Points, in no order, along strands that fork and pass close to each other.
(in the rows, 128 means zero)
Two points are linked if the straight distance between their rows is under 85.7. Some points are linked to none.
gito: [105 145 194 166 101 115 121 121 139 127 101 112 116 156 163 101 147 128
 180 139  76 131]
zeza: [152 127  95 123 136 128 107 191 122 136 124 141 167 124  98 107 131 151
 149 169 147 155]
Fide: [102 119 147  83 150 141 123  99 143 172 163 105 109 140 167 175 101 122
 132  96 140 127]
Fum: [ 95  75 122 109 153  81 132 143 132 124 133 121 131 125 108 166 119 145
 117 133 146 155]
Moz: [130 122  82 159 103 174 134 118  94 143  75 127 143 160  97  99 141 143
 146 154  89  94]
Dab: [154 145 107 179 102  84 149 105 128  71  83 149 137 116 112  89 167 126
 116 139 113 125]
dez: [188 173 146 141 135 108  88 185 167 105 165 162 147 120 142 131  96 144
  97 183 165 132]
simet: [178 215 198 122 121  97  94 102 148  86 124 152  95  90 116  99 101  91
 111 160 197 109]
Tun: [104 119 141 149 115 136 100 146 118 168  98  98 133 202 160 129 122 137
 200 138  92 135]
Moze: [123 141 130 116 102 172 184  79 107 139 138 137 126  73 170 124 133 102
 119  60 133 126]
sorem: [ 94  82 148  91 169  99 138 119 151 114 161 138  95 127 114 190 130 112
  56 105 131 142]
mefun: [155 139  70 167 114 134 152 129 109 102  85 139 155 123  73  76 152 130
 144 158 107  95]
lafan: [147 136  92 172 101 151 124 142 109 116  70 134 145 146  77  64 153 135
 157 184  87 105]
fuf: [126 120 119 155 111 124 116 141 122 122  87 123 139 153 122  96 139 142
 177 152 109 115]
tona: [127 120 121 143 103 153 114 145  85 164 112  93 136 160 114  62 137 127
 231 156  72 123]
lek: [111 174 207 138 115 150 114  91 153 162 130 104  93 150 188 126 112 128
 167 116 125 106]
vusot: [122  96  63 137 111 168 143  95  87 144 102 113 142 132 113 116 133 134
 160 116  83  95]
des: [191 170 154 114 138  78  89 149 155  82 179 145 122 107 103 136 106 109
  57 169 186 142]
ded: [153 111 126  88 147 137 110 167 177 121 199 135 106 146 133 184 112 146
  94 138 157  99]
supe: [117 149 175 131 119 132 102 171 146 172 135 103 143 160 167 132  97 136
 217 146 127 152]
rigu: [115 105 104 158  99 150 141  77  67 149 108 105 126 142 184 106 154 123
 144  70  72 117]
lep: [106  81  79 125 117 151 135  95  84 149  98 118 133 146 166 135 150 128
 110  64  81 129]
nak: [151 114  64 135 127 175 133 176 109 153 137 135 174 116  72  94 105 143
 191 169 120 102]
Lav: [101 102 103 146 126 166 113 103 114 164  96 111 133 193 181 147 134 137
 135 103  83 121]
gak: [108 111 128 158 105 139  98 114 107 154  82 102 119 202 170 121 135 147
 160 129  77 120]
Nin: [ 78 145 227 116 149  91 103 116 128 163 133 101  95 119 122 151  95 107
 153 146 198 150]
salid: [134 145 162 185 101  67 140 101 136  93  86 130 114 120 129  88 178 119
 117 140 101 143]
safo: [ 94 101 160 110 162  83 124 141 144 133 148 123 119 110 105 163 105 142
 115 150 164 182]
fud: [178 146 137 109 151  80 113 184 148  92 195 142 140  92  89 124 101 130
  78 160 183 144]
Nop: [136 163 149 118 113 138 154  72 134 123 158 128 110  73 132 112 103 126
 165 106 159  97]
vok: [142  79  45  92 149 158 139 157 135 119 141 130 127 155  76 148 135 145
 101 121 117  90]
duti: [ 97  96 138 117 130 108 181  77 109 133 127 134 111  66 141 153 158  95
  56  57 134 172]
Digi: [112 102 104 150 123 160 119 109 128 128  86 144 130 178 167 157 148 135
  88 105  91 112]
bim: [169 181 167 157 127  74 100 154 159  86 130 162 147 129 117 112 121 108
  91 182 166 169]
Gonif: [157 122 144  71 155 135 120 132 178 100 206 137  78 123 124 173 116 116
  64 122 158  95]
guf: [186 197 174 127 135  77  88 113 143  82 146 150 115 107 105 114 102  83
  71 163 203 136]
Gan: [140 125 140  99 146  81 126 113 154  88 151 144 110 112 101 156 119 119
  43 130 165 135]
vis: [145 104  95  79 143 156 119 165 159 139 196 121 126 137 124 167  93 147
 136 129 133  84]
lufuz: [124 111 121 151 124 124 105 183  88 153  90 130 146 152  90  71 161 137
 180 162 123 166]
vubi: [133 113  90 118 124 109 146 152 113 132 145 123 159  81  88 103 110 164
 187 138 148 131]
kof: [135 106  99 104 141 131 142 108 159 100 138 146 112 139 144 172 148 127
  41  96 114 120]
tovav: [ 94 127 188 110 156  91 105 128 142 140 135 114 108 105 112 164  96 114
 114 151 185 154]
lagib: [112 176 228 127 123 137  98  95 151 134 112 115  82 132 157 117 112 107
 183 134 152 116]
Lig: [ 97 170 234 112 136 124  82 128 153 153 126 107 101 132 147 144  93 105
 159 153 180 132]
Kape: [122 159 179 130 143 104 103 114 168  94 121 150 103 159 143 177 113 106
  52 157 151 135]
fesem: [ 97 116 142 152 120 138 137  86 130 124  90 139 107 151 180 160 149 128
  93 102 103 146]
kevu: [118 145 116 120 119 180 163  91 122 140 149 125 128 107 176 138 123 114
 127  72 103 111]
bez: [142 110  77  85 133 153 129 169 133 154 178 123 153 122 102 145  88 168
 169 139 127  94]
zov: [113 117 126 133 111 135 177  72 104 128 119 119 122  84 161 121 153 120
 121  50 121 138]
Pibu: [ 93 122 153 151 109 146 139  84 110 147 101 118 109 139 202 140 150 124
 122  76  99 136]
Gimub: [115 138 134 143 109 139 107 138 103 157 126  91 128 171 150  90 121 137
 226 138  85 120]
datu: [126 117  84 135 114 173 159  91 108 130 132 121 147 120 150 128 128 134
 147  92  93  99]
ruv: [133  81  48  89 153 115 153 137 125 105 122 122 129 134  84 145 146 143
  84 111 115 118]
Runam: [139 131  83 148 120 168 111 172 104 139  76 129 151 179  90 115 142 157
 136 174 108 109]
muno: [ 81 118 177  87 159 137 152  76 105 142 131 124  92  76 127 163 138  72
  65  69 161 152]
tem: [169 153 113 129 128 138  90 209 168 119 160 164 153 141 135 149 108 153
 112 170 146 119]
gogas: [112 113 129  92 135 147 180 110 119 124 146 146  99  68 148 157 159  76
  37  46 136 147]
Bogi: [150 148  98 151 109 105 159  74 132  86 116 141 132  85 130  94 158 120
 110 113 113 114]
sezu: [176 184 133 158 125 108 113 178 152  91 132 170 164 134 125 106 121 136
 115 182 150 141]
Leda: [ 91 114 150 119 141 122  98 144 130 180 140  96 137 171 162 160  94 143
 192 129 130 147]
Kuve: [130 137 123 147 107 136 131 161 114 148 147 114 156 102 107  77 117 133
 235 147 113 130]
pumat: [100 115 138  93 143 135 111 131 147 173 165  86 128 159 158 186  84 141
 158 121 131 123]
Buze: [143  95  57 101 143 138 146 155 117 130 159 127 152  96  80 135 103 160
 161 135 134 105]
mulup: [ 93  67 103 116 129 121 156  87  90 150 109 117 126 123 157 145 160 124
  99  67 104 151]
naf: [110 130 190 168  99  83 134 100 127 113  87 119  97 140 153 101 163 133
 144 121 101 129]
Bomi: [ 94  94 129 134 116 128 165  81  73 162 107 101 126 101 182 129 165 113
 108  44 108 165]
Ruvoz: [157 152  88 154 135 174  99 201 125 117  98 153 165 169  97 102 138 156
 119 183 128 113]
Relos: [123 128  98 118 120 145 121 144 141 140 149 116 153 133 117 132  95 152
 172 139 126 110]
Kesav: [157 171 150 174 115  63 128 127 155  69 111 153 133 119 116  99 137 105
  99 158 151 164]
zusod: [168 151  83 136 144 150 110 195 149 104 141 153 173 147 101 123 123 157
 101 175 140 103]
fugi: [119  90  72 106 133 115 157 105 117 116 117 128 134 101 110 143 144 140
 104  89 114 129]
fug: [168 134 102 116 159  94 120 195 138 111 166 162 157  89  90 115 112 151
 114 159 167 149]
vesuz: [113 101 162  71 166 134 125 109 162 119 182 134  74 128 127 186 123 104
  53 106 157 121]
Zupar: [122 139 145 132 111 137 121 143 147 137 129 123 138 139 146 131  97 149
 190 149 135 130]
meto: [122 110 110 146 102 129 122 157  75 156  99 104 140 147  83  60 158 147
 214 154  99 138]
Gegi: [144 116  59 128 127 183 133 155 100 141 112 122 161 124  53  93 122 143
 147 171 111  84]
fosa: [154 166 142 180 118  82 124 113 169  70  94 152 127 146 125 132 130 119
  69 160 132 150]
Rotu: [103 108 173  77 166 133 126  89 137 125 157 134  85  93 123 174 128  81
  56  80 160 123]
komo: [120 115 108 127 124 141 105 184 108 158 104 120 166 151 108 111 139 150
 179 153 127 169]
rizo: [157 140  95 138 149 115 121 189 132 115 155 169 173  86 100  94 134 152
 157 164 150 151]
tato: [133 137 105 140 124 165 124 180 116 155 130 132 169 126 109  84 112 144
 212 167 117 120]
gipa: [139 129 140 121 145 119 134 107 168  91 127 160 109 156 143 179 139 109
  17 114 121 131]
Babir: [130 105 111  94 145 150 173 121 143 113 159 158 104 112 145 174 166  99
  32  68 112 132]
nogid: [ 66  90 167 116 153 111 159  80 104 154 123 108  96  91 143 159 142  88
  68  66 133 165]
rino: [139 146 115 137 114 126 159 132 124 118 147 127 146  82 102  88 109 142
 210 143 134 120]
mut: [105 151 209 150 101 122 116 100 134 157 115  97  99 177 183 124 123 127
 189 126 103 131]
zek: [134 114  62 130 124 102 168  86 110  97 112 135 137  83 110 115 167 132
  95  97 114 121]
gado: [135 193 213 124 125 100 103  86 150  99 115 137  91 103 123 105 120  83
 123 142 179 126]
Fogit: [105 119 152 154 105 147 162  75  86 168 121  91 111 143 214 111 152 108
 149  59  75 139]
luta: [139 110  54 109 138 165 137 160 119 127 111 126 146 145  71 131 125 155
 130 157 117  92]

A fork is a point with three links. Follow the links from the first point to the second and name the forks in between, in order.
Gonif / fugi | bez
mulup / lafan | Moz
pumat / sorem | bez > vesuz
muno / Zupar | vesuz > bez
Babir / ded | vesuz

A fork is a point with three links, a tip a point with one. Leave the first point through the second and follow the links. Name the first fork or tip that comes.
meto / tona | Moz
ruv / vok | bez
lufuz / komo | gado
Gegi / luta | Fum
gipa / kof | vesuz

Name the points in between on the shortest way along the links from the first point to the second, in order.
zusod / zeza | Ruvoz > Runam > Moz > vusot > datu > kevu > Moze > zov > Bomi > mulup > lep > rigu > Fogit > Pibu > fesem > Digi > Lav > gak > Tun > Gimub > tona > meto > lufuz > komo
bim / mefun | sezu > dez > tem > zusod > Ruvoz > Runam > Moz > lafan
zek / Babir | fugi > ruv > vok > luta > Gegi > nak > tato > Kuve > rino > vubi > Buze > bez > vis > ded > Gonif > vesuz > Rotu > muno > nogid > duti > gogas
supe / Nin | Zupar > Relos > bez > Buze > vubi > rino > Kuve > tato > nak > Gegi > luta > vok > ruv > fugi > zek > Bogi > Dab > salid > naf > gito > mut > lek > lagib > Lig
